Each row is a point on a tangle of strands that fork and nearly touch. The rows are in no order.
Points whose rows are less than 90.1 apart are linked; no others are.
q_561: [  1   5  19  11  21 -28   6  -7  25 -10 -15 -38 -48 -55 -55  14 -12  36
 -10  20  26  45]
q_269: [ 23 -15  15  24  48 -16  25   2  42 -14 -13 -45 -55 -72 -62  16 -12  56
 -29   7  20  48]
q_369: [  8   7  52  13 -30  15 -26 -50  15  -1  30   4  25 -16 -41 -23 -14  29
  33  18  22 -16]
q_668: [  3   1  34  15 -12  12 -26 -70 -13  -5  -1 -27  -3 -28 -33   3 -27  33
   6  20  18  43]
q_814: [-17 -16   9   4 -18 -10 -12   1  -9  53  -7   7  43  12 -31 -41  68   8
  13   3  -3 -40]
q_700: [-17  -3 -35  25  43 -18  -2  31 -14  25 -17  -1 -24  22  46  29 -28 -27
   6 -27 -30  23]
q_397: [ 15  25   9 -38 -13  35  38 -21  21 -34  14  14  75 -27  -5 -19  42  -9
  17   6 -36  -3]
q_367: [-15 -10 -69  -2   0 -44  -2  69 -24  -3 -35 -31 -12  19  24  20 -12  -2
  15   3  22 -21]
q_651: [ -4  35 -40 -34 -16  18   4 -38 -27 -19  -1   4  16   8  53  -8 -14 -34
   1 -20 -33 -23]
q_594: [ 17 -51  -2   5 -41   8 -32  61 -15  54  21  -5  35  23   5 -58   2  29
   7  23  29 -16]
q_737: [ -8  45  -5 -46  23  21   0 -47  27 -50  39  22 -40   1  11  48 -21 -11
 -38   1 -13  32]
q_210: [ 22   7  62   1 -34  24 -23 -64  12 -29  22  -5  10 -32 -14 -39 -12  11
  29  10  10 -24]
q_893: [-13 -50  21  40   8 -27 -53  62  25  64   8  -7 -36  41   0   2   5  21
  -4 -12  11 -29]
q_653: [-18   1   8  16  33 -27 -25 -25  -2   0 -17 -24 -23  -7 -48  44  37  17
  -9  12 -12  22]
q_52: [ -3  11 -29 -12 -15  33  32   8  -8   0 -11  55  11   8  24  24 -28 -17
  -2 -36   0  29]
q_635: [-30  10  20   4 -10   6  23  19   9  34  20  31  35  15  17 -20   4 -25
  28 -18 -13 -17]
q_944: [ 15 -17 -45 -42  -9  33 -56  39  15  26  43 -11  55  49  71 -43   1   9
  -5  20 -30 -25]
q_929: [  4 -35  10  26 -13 -17 -17  -2 -20  18 -19  17 -46   5 -28  39   4  -4
   2 -20  19  23]
q_595: [-42  10  -8   5  35  -8  12   7 -12  31  -5 -11 -50   8  25  24 -38 -27
 -16 -20 -10  45]
q_93: [-18  43   4 -31   4   4  16 -15  20 -69  -3  -9 -17 -16  13  25 -16   1
 -13  18  16 -14]
q_454: [ -7  37  20 -34  12  28   3 -38  36 -83  24 -26 -36 -20  11  33 -20  13
 -35  15 -14  15]
q_693: [ 28   8  45  10 -10   8  35 -34   7 -13   1  20  -8 -31  11 -53 -33 -15
  10 -20  14  -2]
q_690: [ 22  44  30  26  23  23  34  -2  33 -40  -8 -15  59 -30 -19  17  -2  30
   5  20 -27   1]
q_343: [-28  -4 -58 -14 -16 -26  -6  66 -28  11 -21 -23  11  22  11   9   8   2
   5  24  25 -34]
q_217: [ 19  -5  10  -2 -22   2 -11 -38   4 -31  13  38   8  21 -22   6  -7   4
  -2   8  30  -6]
q_810: [  6 -18  -3  21  18 -52  -7  54   6  16   8 -10  -8  27  21 -35 -27  -8
  16  12  16 -32]
q_539: [  0 -34 -18  16  -1  -2 -12  43 -18  32 -22  18   4  16  14  33  53 -29
  12 -53 -31 -14]
q_493: [ -6   3  21  -1  12  10  11 -11  21 -15  15  35 -38  -4 -34  48 -21  10
 -21   1  28  62]
q_42: [  3  17 -23 -45 -23  23  38 -14  -8   3  13  16  57 -14   7 -21  45 -30
  16  -7 -21   6]
q_276: [ 22 -28  -8 -16 -31  -4  -1  41 -22  29  27  -7  42  21  18 -64  18  -8
  -8  33  16 -25]
q_339: [  4 -15  19  36  28 -36 -12 -32 -14  14 -42 -10 -22 -22 -39  15  51   1
   3 -15 -14   2]
q_906: [ 17   4  39  10 -14 -21  31  21   8  -8   9   6 -19 -25  14 -44 -47 -17
  14  -4  37 -22]
q_592: [  5  -9 -52  -5   2  -8  13  39 -54  33 -15 -14  26   3  30 -18  36 -36
  10   2 -30  -2]
q_994: [ 12 -10  31  34  10 -33 -12   0  10   5 -13 -13 -55 -45 -60   6   8  23
   7   6  36  12]
q_77: [-10   5  10  25  21 -37  28  34  11  -1 -46   4 -14 -39 -32   9  38   3
   9  -2  13 -27]
q_57: [  1  -3 -43 -42 -37  37 -22  41  -9  19  50  -6  53  43  63 -23  -4 -15
   6  10 -26 -25]
q_516: [  4  48 -32 -46   4   7  29 -21   9 -68 -26  -5   2 -22  24   5  -5 -10
 -13  11   0 -29]
q_143: [-18  29 -14   4  39  15  43 -44  11  10 -30  12  -8 -12  16   7  -6 -10
 -22 -24 -18  28]
q_607: [-15 -22  25  27  -9 -47 -25  27   8  14  -7 -29 -72 -35 -64  20  18  22
   9  -3  48  -9]
q_828: [  6  -1  29 -14  -6  -1  -9 -73 -10 -25   6 -28 -35 -19 -21  -4 -49  14
 -21  16  26  46]
q_224: [ -9  -7 -14   8 -12 -13 -14 -28 -39  10 -20   0 -26  17  -7  24 -24  -6
  -3  -4  24  30]
q_115: [  6 -47   6  24 -48  11 -33  63 -22  51  -2   8   9  15 -20 -24   7  28
  11   6  43 -30]
q_727: [-15  38 -28 -26 -11  21  -3 -51 -21 -30   4  -8 -27  15  56  13 -38 -35
 -17 -26 -28  -4]
q_364: [ 26 -19  14 -24 -43  16   6  55  -7  18  54 -16  42   8  41 -62   6 -18
   2  29   8 -22]
q_54: [-25   5  27   6 -12  -3   1  -8  18  44  16  27  37  22 -16 -32  26  -6
  21  -5  -3 -33]
q_510: [ 43  -5  10   7  10   8  43 -52  -4 -12 -33   6  32 -43 -16 -47  10  11
   0  -4  -9  16]
q_124: [  9 -55   5  32 -24 -12 -48  71   4  56 -12   5 -15  26 -18 -13  14  31
  -2  -7  37 -36]
q_147: [ -6  13   0 -38 -41  33 -32 -57  -4 -75  14   4 -22  31  29   3  -3 -10
  -1   2 -14 -29]
q_135: [  2  19  -9 -24 -17  10 -16 -54  -6 -35  17  30   4  36   3  18 -11 -13
  -3   1   9 -10]
q_212: [ 10 -56 -13  -2  26  13 -45  69  22  46  23  12  43  25  49 -38   4  20
  29  27 -12   3]
q_441: [  4  13  15 -36  22  18   8 -24  22 -39  43  26 -41  -2 -21  44 -29  12
 -47   7  19  66]
q_854: [ 34  23  18  13  13  41  33 -30  52 -36   8   7  62  -9 -16  20  -7  25
   6  -9 -45  21]
q_381: [ 14 -18  18  -3 -36   5 -17 -22  -8  33   9   6  54 -13 -47 -50  53  23
  24  24  16 -28]
q_290: [-44  38  -4 -36  -4  16 -12 -34  -9 -21  28 -14 -37  21  44  21 -41 -31
 -16 -10 -12   4]
q_153: [-14  17   8  17  23 -12  29   3   5  32   0  27   3  14  25 -13 -10 -40
  12 -35 -23   2]
q_10: [-24  43 -47  -4  32 -15  -8 -33 -10   0  -7  12 -19  19  -2  51  11 -14
 -14  -1 -14  10]
q_610: [-23  36 -24 -10  41 -25 -20 -32   4  -8   0  -9 -17  13 -27  50  28   4
 -18  20 -14  16]
q_318: [ -6 -44  25  46  24 -31 -38  67  17  46   3  -5 -40  19  14  18   9  -4
  12 -28  -7 -25]
q_36: [ -7  -3  24  14  -3 -45   8  51  21   4  23 -27 -15  -3  20 -45 -52  -3
  25   6  37 -40]
q_213: [-35 -17 -10  13   3 -52 -30  41  14  23  -4 -26 -39  34 -28  22  19  20
 -19  12  41 -32]
q_399: [ 33  13  23   0   9  -8  29 -39   5 -33 -21  11  13 -34  -6 -40 -11  -4
  -6   5  13  -1]
q_260: [ -5  16 -19  -5  21  33  54 -16  12  -4 -29  40  12 -19  18  12  -3  -8
 -13 -29  -5  20]
q_728: [-11 -13  -8   9   0 -33   9  56  -5  15 -26  10   0  -1 -22  -6  55  -3
   2  10  14 -47]
q_962: [ -5  -7 -11 -16 -33   9 -10  30 -26  -7   5 -12  16  23  46 -18 -43 -16
  18   6  12 -23]
q_768: [ 25 -36   1  23  -8 -22  -1  19 -12   5 -13  49 -23  21 -24   7   7  -7
   2 -15  26   2]
q_288: [  2  -2   2   5 -13  22  24 -11   7 -11   4  56 -23  12  -5  40 -35  -8
 -11 -21  29  44]
q_199: [-16   4 -28  18  23 -11   1  21  -8  16 -40  30 -20   5   1  56  52 -28
  -3 -40 -27  -9]
q_322: [ -6  26 -57  -4  13  -7  10  -1 -18  11 -22  41   4  19  -4  38  38 -22
   3 -15 -24  -9]
q_429: [ 26 -18  12  10 -22 -10   6   0  -5  -1   9  51   5  14 -29  -4   7  -1
  13   4  36  -3]
q_923: [ 10  27  11  29  39   3  26   5  22 -23 -28   2  36 -28 -39  34  35  27
   6  16 -20   8]
q_287: [ 18   4 -29 -20  -9  23  65  22 -18  13 -13  29  32 -32   5 -14  48 -34
  -6 -12 -14  29]
q_137: [ 32   1   3   2  38  32  14  -4  15 -24  13 -58   1 -14 -39  51 -44  61
 -57  21 -18  68]
q_90: [ 21 -58  -7   1 -20  23 -43  78  12  63  25   4  47  32  22 -53  11  30
   5  16   2  -3]
q_32: [-14  -7  11 -17 -11 -21 -10 -35 -23  -9   9 -28 -50   1 -14   7 -46  -3
 -22  17  36  44]
q_884: [-51  30   3 -18  13  -8   0  -4  -5  12  31 -14 -39  22  35  22 -49 -32
 -20  -9  -6  28]
q_837: [ 14  13 -79 -36 -10  -2   0  22 -50   9  13  -9  33  13  43 -12  11 -31
  -2  12 -26 -22]
q_698: [ 21 -23  -6  13   6 -43   9  32 -22  22   4   5  20  18   8 -57  12 -25
   5  11   1 -31]
q_580: [ -3  11 -28  15  38 -11   9  20  -7  27  -3  12   3  23  49  -5 -19 -41
  15 -28 -38   4]
q_159: [ 40  -1  20  32  21  21  17 -59  11 -12 -28 -19  35 -44 -28 -10  -9  43
   1   3 -18  32]
q_655: [ 17  -2  32  19 -23   5 -22 -32   4  13  13  15  37 -22 -58 -32  20  36
  37  21  26 -17]
q_244: [-49 -20  14   9 -10 -48 -35  36   8  27  -3 -36 -59   3 -47  32  25  26
  -5   8  43 -14]
q_51: [-41  15  35 -24 -33  39 -32 -49   5 -56  18 -12 -31  26  25 -14   4  -9
   6  -2 -25 -40]
q_889: [ 13   5  22  18  24  12 -10 -68  -7  -9 -13 -50  17 -29 -36  13 -24  38
  -3  21 -15  53]
q_839: [-16  19   9  20  24  -7  19  23  20 -13 -33  21  18 -28 -36  34  57  11
  13   7  -9  -9]
q_797: [-22  16  56 -14 -15  36 -30 -73  19 -60  27 -34 -25  -6   7 -11  -1   7
   6   9 -39  -5]
q_517: [  1 -41  10  38  10 -20 -11  63  -5  37 -17   7 -14   4  22  19  18 -23
  18 -39 -26 -18]
q_412: [-29   6  -3  11  49  -8  34 -27   0  32 -22  -6 -49 -14  15  11 -16 -17
 -39 -29 -12  49]
q_116: [  4  24 -49 -44 -21   7  -9 -19 -33 -30   7  -5  12  21  41 -12   2 -30
  -3   6 -14 -48]
q_79: [ 10  -5 -38   7  16  -4  43  37 -30  21 -38  16   9 -17  18 -11  37 -36
   2 -23 -25   5]
q_820: [ 41  -8   3  29  54   9  30   2  37 -25  -3 -42 -18 -35 -50  30 -28  61
 -57  22  -5  55]
q_616: [ 20   9  55  -2 -20  36 -12 -85  11 -60   5 -28   9 -25   2 -32 -14  13
  19   6 -29  -8]
q_280: [ 29  15  23 -25 -24  56  33 -42  33 -48   9   7  65 -33  -3 -14   7  13
  23 -10 -38  10]
q_507: [ -1  -9 -14 -36 -45  50 -17  33 -15  -1  43  -4  41  26  71 -18 -29 -20
  22  -3 -20 -17]
q_956: [-12 -11 -21  -3 -29   1 -11  -3 -44  -3 -19 -17  -7  22  28  13 -59 -11
   9   3  25  14]
q_506: [-22 -14 -27   9  -2 -33 -20  54  -2  27 -16  -2   7  42  -4   4  29   7
  -8   9  13 -48]

Follow the links from the first point to the second, and from the first to the third. Name the last point that the two ways share.
q_944, q_768, q_668: q_224
q_655, q_493, q_837: q_595
q_212, q_653, q_399: q_594
q_288, q_79, q_153: q_595

A fork is a point with three links, a tip a point with one. Leave the first point through the second and follow the links. Name the first fork or tip that comes.
q_137, q_820: q_506
q_339, q_653: q_594
q_839, q_923: q_595
q_797, q_51: q_224
q_889, q_159: q_276
q_493, q_441: q_516
q_607, q_994: q_137
q_124, q_893: q_339

A fork is a point with three links. Follow the links from the first point to the second and name the forks in between, in order.
q_290, q_797: q_595
q_607, q_77: q_506
q_797, q_507: q_224
q_318, q_810: q_594, q_276
q_594, q_510: q_276

Name the points in between on the shortest way along the links from the first point to the second, in order.
q_343, q_854: q_506, q_728, q_77, q_839, q_923, q_690
q_698, q_224: q_810, q_36, q_906, q_693, q_399, q_510, q_159, q_889, q_668, q_828, q_32
q_280, q_269: q_854, q_690, q_923, q_839, q_77, q_728, q_506, q_213, q_244, q_607, q_994, q_561
q_399, q_199: q_693, q_906, q_36, q_810, q_698, q_276, q_594, q_115, q_124, q_893, q_318, q_517, q_539
q_944, q_668: q_57, q_507, q_962, q_956, q_224, q_32, q_828
